A landscape with many valleys, sampled at points; each row gives a point and its height.
A ball rolls from a point to the lowest of its 2 nearest points, and stops where none of them is lower. Distance is the straight distance between rows; heights are no part of it.
<179>: [  3  -9 -10  12  -2   5  19 -24 -18 -37  14  10 -19 -25  24  37  -4  10
 -20  -5  18]  h=5.11
<352>: [  1   3   0 -14 -10 -17  31  -1  11  -1 -39  -4 -21 -47 -55 -16  32  31
 -23  33  -7]  h=3.70
<434>: [-16 -24 -32  -4 -32  45  -3 -24  18 -43  31 -17 -16  33   0  12 -16   6
   2 -25  10]  h=4.87
<938>: [  8   7  17 -28  25  11 -10  21 -19  23 -25 -18  -3  17  35  -1  -3 -24
   2 -32  12]  h=5.09
<703>: [  2 -24  -7  19  -7  46  18  39   9 -24   5 -28 -32  13 -44  11  -1  19
   4 -34  37]  h=5.70
<712>: [-20 -25 -21 -24 -33  42 -21 -41   7 -15  15 -19 -19  48  24 -13 -17  -1
  -4 -28 -20]  h=4.28
<244>: [ 10  12  18 -18   5 -17  42   1 -26 -10  -1  12   7 -42 -53 -18  31  -3
  -2  58   4]  h=4.10
<805>: [  5 -22 -10  21 -15  54   4  -7   6 -26  15 -21 -28  51 -17  10 -12  19
   7 -42  12]  h=5.30
<548>: [ 21  23  38  55  26 -17  17 -24 -22   8   5  19  32  18   5 -11  15  -3
   7  29  -5]  h=0.95
<850>: [-19 -27 -20   8  -3  14  18  27  12  -6  -4 -24 -23 -19 -30   9  -9  39
 -12 -13  21]  h=6.06
<690>: [  9  23   9 -29   9 -29  46 -13   3   0 -31  15 -14 -39 -51  -5  39   9
  17  52  20]  h=3.94
<707>: [-15   8  28  25  17  -1   8  -5  -5  14 -39  10 -10  -4   1   6 -14  39
 -29  -2  -5]  h=1.05
<942>: [-13 -22 -27 -38   3   2   7  15 -10 -20  16   9 -14 -26 -17  53  -3  -1
 -16  -9  34]  h=0.67
<402>: [ -4  14  10   1  19 -63 -33  -5 -15  16  15  -8  -2  14  12   1  -4 -20
  16  -2 -22]  h=2.18
<300>: [  0  28 -11  18  -4 -14  63 -40 -20 -45  12  10 -10 -30  -1 -15  40  -5
   9  27  17]  h=2.36
<782>: [  4  -4   6  10 -23  21  21 -55 -17 -42  41  -4  -6 -13  23  -4   6 -18
   9  39 -26]  h=1.89
<718>: [-15   8   5  23 -15  -9  21 -27  -3 -16 -28   5  -1  17  -1 -21  29  -9
 -21  13 -43]  h=2.24
<309>: [-20  22 -31   1  -6   4 -30 -17  48  -1  15   6  18  72   2 -24  -9 -32
  21 -35  34]  h=1.03
<872>: [ 29   6  12  -9  22   2 -19  -7 -20   5  27  -6   4  23  61  -9 -11 -42
  34 -16  19]  h=4.17
<507>: [ -8   0  31  -3   1  -9  30 -23 -31 -31   6  18  -6 -26 -17  28  18 -25
 -24  40  -2]  h=1.55
<114>: [ 22   1  19   0 -17  -4  13   7  -3  28 -27   8  -8 -43 -26 -30   2  44
 -21  31 -23]  h=3.47
<75>: [ 31  13  26  -9  35  18 -30  25  -4  13  11  17  30   7  37   1  -9 -29
  34  -1  16]  h=3.83
<166>: [ -3  27  -6   8   6  17 -26  25  41  24   4  -1  23  60 -47 -22   3 -21
  13 -40  35]  h=7.39
<551>: [-15 -35 -24  23 -13   2 -24   9 -10   6  19 -10   6  44 -18  13  -8   5
 -26 -27   4]  h=5.37
<529>: [ 22   1   9  17  -5 -30  -1 -65 -23  19  13 -14 -11  26  29  -9  14 -18
  -4   1 -22]  h=1.50
<147>: [ 14 -24 -29   1 -14  20 -22  34  58  21 -13 -13  16  23  -4   5   5  -8
  18 -27  10]  h=6.94
<410>: [ 40  32  25 -34  26 -47 -40  16   8  18 -14  -7  -1  -9   1  12 -26  24
  29 -13  12]  h=2.45
<235>: [-14 -23  -5  30 -11  -5  32 -12   8  -2 -12 -18 -15 -13 -35  20  11  24
 -39   5   9]  h=5.92
<556>: [-22  29  13   1  28 -30 -16   3 -21  16 -33  14  -4  26  -3  -3 -19  32
 -13 -26 -22]  h=1.59
<298>: [-14 -11 -53 -10 -28   0  12  -9  15 -44  33   0 -10 -18   6  21   0   4
  10 -11  -3]  h=1.98
<344>: [-20  -9 -53 -41  13  -7  27  -3 -15  -1  17  -3 -28 -14 -24  44   3  -7
  15 -24  15]  h=1.51
<207>: [ 19   5  43  -7  18 -17 -17  16 -15  47   2 -12  13  -4  12  -4 -24   8
  23  21 -14]  h=7.94
<910>: [ 31   0  26 -29  -1   3 -27  25   0  52 -22   8   6  -3  13  -5 -28  26
   3  -2  22]  h=7.77
<628>: [ 36   7  45  21  39  -4  -8  -6 -10  40  18  16  29   6 -25  -5 -16   3
  17  44 -19]  h=8.07
<79>: [ 14 -21  22 -10   9  22  -1  24  -7  23 -30 -17 -15 -14  19  11   3  -2
 -11 -10 -18]  h=5.43
<353>: [-22  21 -39  -3 -11 -27  54 -45 -11 -31  25   5 -22 -26  -7  11  15   9
   4   5   7]  h=1.86
<578>: [ 17   6  -1 -14  -6 -21  23   9  -1   7   7  14  -9 -70 -28  17   1  33
   9  40   8]  h=3.18
<78>: [ 27  -3   0 -37 -24  30 -34  28  34  28 -24  29  22  -6  -1  -7 -17  15
  -7   3  26]  h=7.58
<413>: [ -6 -14 -15  19 -16  -3  -9 -18 -30  -5  21  -1   7   2  27  -5  11 -23
 -23   0 -43]  h=4.77
<923>: [ -6 -13 -16 -24 -13  24   2  49  22  -1 -18 -12  -4 -32 -11 -13  -7  30
 -10  -9  19]  h=6.39
<594>: [-18   4 -25   1  -5 -20  30  -6   5 -33   4   7 -13 -37 -18  19  12  11
   1  10 -11]  h=1.33
<792>: [  2 -27   8  -2  -1   9  11   4   3   1 -25  -6 -20 -28 -17  30  10   5
 -29   3 -16]  h=5.68
<416>: [  6 -24  -9  -1 -32  16   6 -47   5 -19  20 -16 -25  -4  35  16  -1 -12
   2  10 -23]  h=1.44
<592>: [-17 -18 -32  -1 -33   0   2  25  11 -20  26 -10  11 -28  24  13   1  -7
   9   8   7]  h=2.49
<470>: [ 16   6  15 -12   7  35 -14  46  -3   5  -4  18  27 -22  30 -13  -7   2
   8   6  17]  h=3.53
<813>: [  2 -20   1  13 -13  20  -8  -5 -17 -13  11   7  -1   5  50  30 -16  -9
 -19 -14  24]  h=4.82
<664>: [  9   3   0 -17  15 -10 -29  22  -3  28 -30   6   1  -1   1 -10   2   7
   7 -14 -59]  h=2.98
<557>: [ -7  -7  19 -33  10  -1  15   7 -23 -19   4  14 -14 -46 -12  45  -9  -7
  -7  28   8]  h=1.25
<658>: [  7   7  34  25  23  15  21  17 -38  20   7  -7  11 -23   1 -41  -4  18
  -8  22 -15]  h=2.94
<403>: [ -4  10  11   8  13 -22  -2 -13  -3  17 -43  -4  -7  20 -10  -7  23 -11
  -8  -9 -65]  h=2.61
<682>: [-18   3  -5 -11  -9  12 -13 -23  -5 -10  -6 -12 -16  36  40 -12 -14 -12
  12 -23 -38]  h=3.61
<883>: [-18  11 -31  11 -18  17 -12  13  46  12   5   6  40  32  14 -22   5 -22
  -5 -30  47]  h=1.73
<533>: [-30 -25   1  19 -25 -19 -18   9   9  30   6 -21  15  14  25  11 -24   6
  -1   7   6]  h=2.83
<126>: [ -4   0  28  43  23  17  45  -7 -23  -2  27 -22  31  -2 -10 -44   8  -8
   3  39 -13]  h=2.62
<127>: [-13 -11 -13 -13 -24  24  -4  41  54   8 -21 -16  18 -11  11 -13  -4   9
  17  -3  17]  h=6.67
<671>: [  5  20  10  24  24   7  48 -10 -24 -36  20   9  -6 -49  -4   1  13   6
   9  30  -2]  h=2.69
<138>: [ 16  24  -3 -22  22 -17 -37  16  37  15   0 -18   5  54 -62   0   5 -25
  14 -47  48]  h=7.59
<543>: [  9  37  17 -40  21 -38 -45  12  35   0 -19   3   9   9   1   5 -20 -14
  34 -11  39]  h=2.06
<161>: [-12   7 -17  19  -9   5  19  -8  -5 -42  -6   8 -13 -18   8   0  16  12
 -12  -5 -42]  h=1.79
<579>: [ -3   1  21  38  -4  15  33 -32 -26 -15  31 -14   6   5  22 -24  -1 -16
  11  25 -28]  h=2.27
<276>: [ -9 -19 -40  19 -29   3 -30  17  24  -9  19   6  26  16  28   0  -2  -9
   1 -18  14]  h=2.25
<604>: [ 29 -14  25  21   9   1 -12  13 -13  17  20  22  28 -26 -10   4   5  -6
  -1  48 -31]  h=8.16
<555>: [-41  -4   1   3  -7   8   3   4 -14  -7 -17 -11  -8  15  19  -7 -19   6
 -16 -17 -24]  h=3.07
<607>: [-10 -27 -27  13 -11 -27 -25 -20 -14  19  14 -12  -3  37  -1   3   4 -16
 -18 -22 -30]  h=5.08
<55>: [ 15  11 -19 -28 -22  45 -16  32  58  14 -25  29  27   0 -36 -22   2   3
 -14 -11  22]  h=7.40
<725>: [ 14  18  35  37  12  13  38 -22 -26 -37 -13  21  15  11  -4 -17  30  -7
 -13  31  -2]  h=1.32
<860>: [-40 -16  11 -16  -9  15 -22  31   2   9 -24   0   7  13  -8   1 -26  14
 -24  -4  -5]  h=2.60
<217>: [ 15  -2  14  14  12   5 -11  -7 -29   2  21   6   4   3  41   5  -7 -20
   3  -3 -21]  h=4.52
<343>: [  4   4  46  26  25  20  20  -9 -40 -17   5  26   8 -14  -7  10   3 -12
 -24  36  -7]  h=1.63
<748>: [ 17   3   1  24  18  20  29  13 -30 -20   8  -4  -8 -47  31  -7   8  11
  -5  -4  -9]  h=3.02
<673>: [-13  -5  10  14  -7 -58 -19  -7   6  49   2 -14  14  14   2  -4  -5  -5
   8  13 -22]  h=2.48
<765>: [ 18   5  10  15  -2   0   0  22   8  21 -17   7   7 -34  -3 -19   8  25
   8  19 -54]  h=3.27
<663>: [ -8  26  -7 -42  18 -46 -53   1  35 -41  -4   4 -12  25   1  -3  -8 -39
  14 -20  33]  h=1.58
<773>: [ 10  10 -23   6  -7  34 -14  31  67  28 -10   2  28  28 -38 -17  13  -2
  10 -31  26]  h=7.17
<907>: [-10   6 -16 -50   9 -12  16  13  -4  10 -10  10 -28 -61 -31  14 -12  30
  16  18  15]  h=2.87
<786>: [-17   3 -28 -25  26 -26  40 -10 -11  19   3   3 -35 -40  -9  35   6   0
  19   4  19]  h=2.28
<894>: [ -2   7 -33 -26   7 -38 -52 -19  25 -14  16   5 -12  47  20   0  -8 -36
  26 -32  21]  h=1.01
<743>: [ 15   9   7 -24   7  24  -8 -16   7   2 -11 -10  -5  32  58  -6  -1 -46
  10 -35  31]  h=4.63
<44>: [-11   6  33   0 -17 -14  30   0  -4 -18 -24   6  20  -9 -32 -26  34 -12
  -7  60  -6]  h=4.24
<538>: [-11  11 -22  -2   7 -11 -35   4  28   4  -6   7  10  53  16   4 -15 -12
  19 -36  19]  h=0.35
<282>: [-18 -18 -37  24 -20  23   0  22 -13 -30  30 -11   5  22 -17  -2  -8  22
 -22 -39  23]  h=5.69
<912>: [  8 -19   0  33 -35  -9   8 -62  13   3   9  -8  -4  13  21   6  16 -11
 -10  20 -16]  h=0.94
<323>: [  5  -2 -17 -23   5 -51 -41 -41  -9  -3  20 -16 -26  34  20   7  -9 -25
  13 -27 -12]  h=1.66
<952>: [ 14   5  17   8  10  30  10  37 -22   1   8   4   4 -55  12 -25 -11  36
   0  19   7]  h=3.22
<226>: [-16   4  -2 -20   7  -6 -40  23  -1  30 -23  14  13  33 -19  -6 -28  34
 -11 -27  -7]  h=2.11
<600>: [  7  13  42  24  16 -20   1 -11 -19  30 -22  14   8   7   0   3  10   6
 -19  19 -15]  h=0.59

Call two points neighbours if one is among the 2 nearest of the other. Go from one point of each pair to the other, from neighbour to neighbour, staying as low as possible. Name the highest point that can't be avoided.
<600> / <942> | <343>
<912> / <538> | <952>
<594> / <538> | <592>

Where does a ball stop that starts at each point below?
<79> | <912>
<703> | <600>
<244> | <594>
<952> | <912>
<604> | <594>
